A landscape with many valleys, sampled at points; each row gives a point and its height.
From any point a ball rolls to the lowest of the 2 points nearest to it. It stops when none of these is lower. Distance is the straight distance between rows; heights are no part of it.
z356: [129 145 120 136 126 122 100 179 108 103 130 160  75 123 101 148 139  75
  93 167 161 129 125 149 129]  height 65.2
z463: [124 138 105 141 124 132 117 155 108 119 142 152  79 131 132 148 130  93
  99 143 160 146 137 121 137]  height 65.8
z462: [ 88 110 124 131  98 137 110 125 112 170 149 116 113  98 184 132 119 137
  92 166 114 119 106  97 178]  height 43.1
z790: [134 112 105 120 192 136 134 108 165  98  60  92 137  85 112 149 121  99
 203 129 132 137 127 137  96]  height 19.3
z819: [ 92 115  89 147 131 137  95 175 134 123 123 144  51 114 139 144 160 106
 107 158 140 118 145 101 153]  height 43.2
z303: [ 88 102 192 143 138 125  66 139 117 136 124 132  45 153  78  59 158 115
  84 103 135  94  81 112 108]  height 53.4
z784: [ 92  97 172 113 141 132  82  84 130 176 134 115  96 127 138  66 148 159
 120  82  78  85  89  64 144]  height 20.0
z417: [155 140 105 113 141 130 165 178 119 153 185 145 115 192 170 134 166 180
 102 112 155 155 190 105 156]  height 17.5
z623: [183 153 115 169  70 148 223 126 124 140 176 111 210 144 135 165  99 181
 134  94 161 146 147 184 136]  height 54.3
z606: [149 141 130 127 141 108 155 118 134  93  86 121 155 104 116 150 139 131
 141 152 130 120 108 169 113]  height 42.3
z122: [112 126 139 146  88 129 116 182  86 144 156 151 102 138 150 130 147 129
  52 184 158 130 123 145 145]  height 68.1
z523: [182 165 144 121 122 112 139 176 101 115 172 157 143 181 113 141 147 137
  84 147 170 144 159 185  99]  height 19.0
z821: [170 161 150 158  84 118 197  63 144 119 139 148 226 142  96 127  77 158
 167  77 129 154 120 155  98]  height 26.7
z823: [183 160  96 135 108 150 212 128 140 120 160 110 186 140 168 173  98 174
 135 103 160 151 173 168 140]  height 53.9
z870: [136 127 131 121 131 108 129 155 118 124 119 141 138 141 146 143 169 149
 100 176 144 115 142 160 134]  height 25.7
z925: [108 113 126 117 143 128 126 147 123 153 161 140  59 153 141 109 155 170
 113 113 121 135 149  63 162]  height 17.2
z260: [ 89 118  78 131 126 156 120  97 152 114  92 107 127  75 169 139 122 113
 180 134  93 128 120  91 127]  height 28.0
z935: [150 142  90 128 113 141 201 111 145 144 146 115 167 133 193 165 121 183
 140 107 130 140 173 134 149]  height 51.4
z794: [ 95  90 141 102 167 100 100  77 155 164  73  85 168  89 131 121 142 153
 148 147  89  89 114 141 133]  height 29.0
z469: [ 94 114 128 129 134 133 102 130 119 131 139 144  40 139 108  89 134 114
 107  97 120 134 103  75 141]  height 51.5
z715: [ 73  93 107 123 132 135  93  94 141 144  85 100 112  79 159 127 123 101
 154 136  88 109 110  84 148]  height 19.7
z367: [ 95  93 125 102 171 113 107 129 153 152  87  98 150  95 154 142 176 161
 133 181 119  84 137 130 155]  height 39.5
z416: [128 105 109 131 162 124 117 149 136 106  90 125 114  97 130 150 156 110
 140 168 145 120 134 144 130]  height 37.3
z40: [108 110 102 118 166 126  94 177 153 119 103 134  66 122 103 144 171 103
 129 159 156 122 157 112 143]  height 37.2
z977: [184 178 137 147  97 133 152 130 133  55 151 136 180 120  81 150  59  85
 154 111 145 154 105 168  87]  height 14.7
z666: [176 173 106 110 156 130 115 196 112  92 148 151 105 147  89 168 124  80
 123 131 154 123 175 161 116]  height 64.6
z769: [164 147 147 177  69 139 217  81 146 131 163 124 240 121 111 132  67 171
 156  98 138 140 111 166 115]  height 25.8
z934: [102 101 192 142 161 118  78 140 116 138 130 128  92 153  90  59 175 128
  89  93 128 101 113 131  95]  height 54.5
z418: [108 102 128 118 115 135 134 149 111 172 177 134  83 149 174 126 144 183
  84 131 117 144 140  69 175]  height 30.3
z186: [ 86 108  83 137 123 153 111 168 132 132 133 129  73  93 187 153 148 116
 107 178 136 112 143  87 169]  height 52.5
z793: [ 83  93 150 107 168 127  91 124 143 180 123 103  82 137 128  97 179 171
 123 108  99 107 132  60 154]  height 23.3
z480: [106  91 141 121 165 113  99 111 129 137  80 114 106 111  95 125 147 107
 137 130 123 126 122 128 113]  height 45.6
z776: [182 169 131 130 108 111 179  79 145  90 124 149 200 143  88 137  80 127
 188  79 129 147 123 159  88]  height 27.9
z154: [130  98 137 114 171 103 138  82 162 118  44  89 183  83 102 131 130 131
 174 142 103 119  96 159 111]  height 26.1
z528: [ 92 100 130 116 162 130 104  95 142 146  92 110  79 118 110 112 142 125
 164  81 105 130 127  75 143]  height 23.1
z47: [ 96 120 126 111 116 111 120  63 127 187 138 106 152 108 184 126 115 154
 124 133  91 102 117  92 166]  height 27.8
z710: [141 120 110 114 130 124 145 162 133 127 136 144 152 137 196 150 172 168
  99 176 157 103 164 142 161]  height 34.5
z44: [141 131 100 107 138 117 167 110 141 150 135 121 153 147 183 153 147 190
 138 115 114 134 175 119 144]  height 46.5
z869: [146 137 165 180  48 136 210  72 130 150 165 131 247 129  98 122  77 173
 131 118 128 136  88 188 116]  height 24.3
z609: [114 126 105 133 121 137 137  95 139 104  97 115 141  88 149 144 123 109
 165 131 118 135 110 125 112]  height 28.8
z15: [123 136 158 167  55 136 188  92 118 169 175 108 227 128 135 123  87 178
 110 140 115 131  97 182 134]  height 22.4
z239: [193 182 139 152  87 144 157 158  93  93 186 154 151 146  92 156  78  81
 113 117 159 162 133 166 103]  height 16.2
z810: [189 181 122 141 110 144 158 186  95  95 180 148 147 156 112 173 104  99
  93 138 178 145 152 184 114]  height 16.8
z856: [178 189 142 145  85 144 131 145 104  69 161 170 153 148  79 134  55  57
 132 104 149 155 101 155  92]  height 15.7
z981: [107 127 110 149 120 150 107 123 133  72  86 126 106  86 106 132 100  68
 143 154 134 133  89 135 104]  height 59.9
z607: [131 127  74 117 175 164 103 149 153  81  89 103  98  92 111 151 113  74
 176 152 134 144 133 130  89]  height 27.6
z624: [126 113 142 118 147 102 123 113 134 127  88 119 142 127 106 122 141 132
 138 136 124 128 110 155 106]  height 44.1
z489: [ 81  87 121 114 162 122 102  99 154 161  82  95 107  87 132 133 151 119
 156 130 102 111 128  86 147]  height 11.4
z621: [101 122 165 127 134 123  83 147 118 121 134 145  30 165  76  59 133 103
  95  85 134 116  96  94 132]  height 52.6
z459: [123 128 161 156  67 130 145 104 114 182 167 105 197 122 157 113 101 166
  74 165 110 119 107 175 145]  height 25.5
z213: [167 174 113 106 138 144 129 146 112  88 140 156 118 147  67 146  79  61
 171  82 108 141 158 128  95]  height 64.2
z17: [111 121 132 134  94 136 139 111 106 147 136 133 126 117 173 137 112 133
 105 139 118 135 111 118 149]  height 35.8
z771: [149 156 100 115 146 152 111 127 131  83 108 134 118 125  70 122  78  58
 192  87 115 145 151 116  86]  height 64.0
z306: [ 85 109 112 143 108 145  92 119 128 102  93 130  83  88 117 125 119  70
 141 142 130 137  93 107 122]  height 57.8
z322: [179 181  96 114 136 146 137 163 108  85 161 153 121 141  94 164  96  76
 146  99 136 140 163 140 103]  height 64.4
z12: [124 144 131 152 107 137  98 130 121  68  80 140 131  93  88 116  78  56
 142 145 142 130  62 154  89]  height 61.5
z685: [ 97 102 137 113 140 105 102 117 134 158 126 114 140 122 155 122 169 155
 115 152 110 104 133 122 155]  height 34.8
z148: [156 134 125  93 184 115 118 100 144 117  94 122 128 154  60 117 120  95
 192  55 109 146 158 129  92]  height 31.7
z859: [136 143 172 162  68 118 173  92 110 140 150 132 196 134 124 120  93 156
 113 125 129 135 100 173 116]  height 19.9
z750: [ 95 114 160 140 110 127 102 118  95 145 144 145  73 144 131  87 140 136
  81 110 118 124 101  88 137]  height 49.9
z612: [152 121 115 117 168 110 134 137 150 102  82 111 148 110 127 156 157 144
 152 172 141 108 136 167 123]  height 40.5
z622: [120  97 137 109 162 102 143  59 150 142  71  87 194  91 131 131 128 152
 174 139  85  95 107 156 120]  height 27.7
z57: [192 180 141 118 117 124 128 194  98  94 175 163 142 169  88 153 128  99
  85 159 176 128 140 193 104]  height 17.8
z450: [148 158  98 111 145 118 133 131 119 111 149 147  91 154 106 136 128 101
 156  82 128 157 159 103 121]  height 53.5
z75: [133 135 116 129 134 137  98 107 139  83  79 135 129 114  82 114  85  58
 186  94 123 140 105 126  86]  height 63.5
z974: [144 119 113 110 155 120 150 168 146 155 165 142 114 185 182 123 194 191
 117 122 142 130 202  97 149]  height 25.6
z862: [145 144 120 113 146 121 132 188 118 145 185 160  75 187 132 124 155 150
 103 121 151 154 182  95 148]  height 12.2
z926: [124 124 138 119 139 130 114 175 111 154 192 150  60 177 140 102 171 184
  89 115 134 138 148  75 151]  height 6.6
z539: [175 163 139 124 115 102 141  81 141  96 104 141 180 154  83 110  83 109
 191  56 119 146 123 140  86]  height 28.6
z102: [105 114  93 127 179 138 100 161 150 119  86 112  81  97  96 152 137  88
 159 145 141 127 140 127 119]  height 32.3
z524: [156 152 168 164  69 121 168 104 117 114 148 147 193 144 100 124  84 123
 128 108 151 157  89 175 105]  height 18.2
z383: [104 100 149 107 143  99  92  94 135 158 115  97 177 112 140 111 154 170
 127 170  91  85 111 150 130]  height 30.6
z684: [118 112 124 119 155 124 136  93 153 112  64 100 147  83 122 146 128 118
 182 133 110 125 119 136 113]  height 23.2
z762: [109 130 154 144  78 129 153 109 103 168 147 115 165 122 171 131 106 152
  93 145 119 130 114 144 151]  height 29.8
z785: [ 81 113 112 147 103 149 104 124 112 122 116 127 102  83 161 134 116  91
 111 163 117 128  96  99 142]  height 54.4
z975: [147 137  84 127 155 152 121 122 160  77  78 101 134  84 124 145 110  87
 190 140 132 141 118 135  90]  height 23.4
z538: [102 107 146 109 109 129 106  64 129 172 135 109 128 130 163  84 125 151
 122 100  75 102  99  77 162]  height 23.5
z335: [ 76 111 101 136 113 138  96 136 122 145 126 116  97  81 177 152 125 113
  96 187 112 105 119 103 167]  height 49.4
z9: [136 115 107 108 108 136 164 173 141 155 145 123 162 137 226 140 164 177
  83 183 160  99 174 126 188]  height 45.9
z250: [ 95  96 148 121 174 127  98 125 150 159 104 114  72 131  92  98 175 135
 131  93 118 124 135  94 130]  height 30.7
z915: [ 90 109 152 123 100 124 101 108  98 172 155 123  98 126 162 105 133 141
  74 142 102 115  96  93 157]  height 47.7
z483: [128 129 147 147 128 133  97 115 136  73  56 132 142 109  60 100  68  54
 163 112 136 128  69 155  85]  height 62.7
z71: [170 163 155 159  73 123 152 116 126  76 131 151 187 120  85 133  66  98
 136 121 144 143  69 167  95]  height 16.4
z718: [136 124  92 103 154 124 160 133 150 153 145 126 121 163 179 146 165 184
 130 111 128 140 189  82 160]  height 37.9
z311: [ 95  98 159 101 174 133 102  98 144 173 140 110  88 142 143  77 168 188
 137  74  78 111 126  57 146]  height 12.7
z428: [114 108 187 135 153 103  96 125 123 146 147 134 115 160 125  71 179 168
  95 105  99 113 136 141 100]  height 55.5
z139: [124 137 124 119 133 116 124 119 108 129 155 144  69 159 115 103 137 123
 123  87 122 157 135  88 127]  height 52.8
z515: [155 154 122 119 144 129 103 185 112  94 132 155  93 147  72 145 134  78
 109 150 157 128 138 167 107]  height 64.8
z591: [158 139 127 104 156 119 124  87 150 104  83 124 159 143  78 115  91 101
 207  64 115 151 134 142  93]  height 30.1
z642: [118 102 131 126 113 132 141 164 106 194 195 123 124 158 203 122 151 195
  79 143 120 135 154  98 174]  height 40.3
z850: [125 111 115 114 121 130 142 161 135 180 167 118 156 152 221 120 155 195
  78 171 129 109 174 109 176]  height 49.2
z650: [158 140 147 122 120 105 140 171 115 123 145 155 149 162 142 126 165 161
  87 164 156 126 155 174 115]  height 21.4
z323: [111 127 115 148 103 143 115 178  94 126 142 155  80 113 159 144 143 104
  71 183 164 131 126 120 159]  height 67.0

For each start below, name the point where the ball stops.
z9: z977
z539: z977
z823: z926
z685: z790
z17: z977
z623: z977
z367: z790

Call two points neighbours if one is among the 2 nearest of the other. Go from one point of each pair to the other, from neighbour to neighbour, staying as low as possible. Name the highest point that can't be avoided.
z926, z462: z850
z489, z790: z609
z489, z311: z250
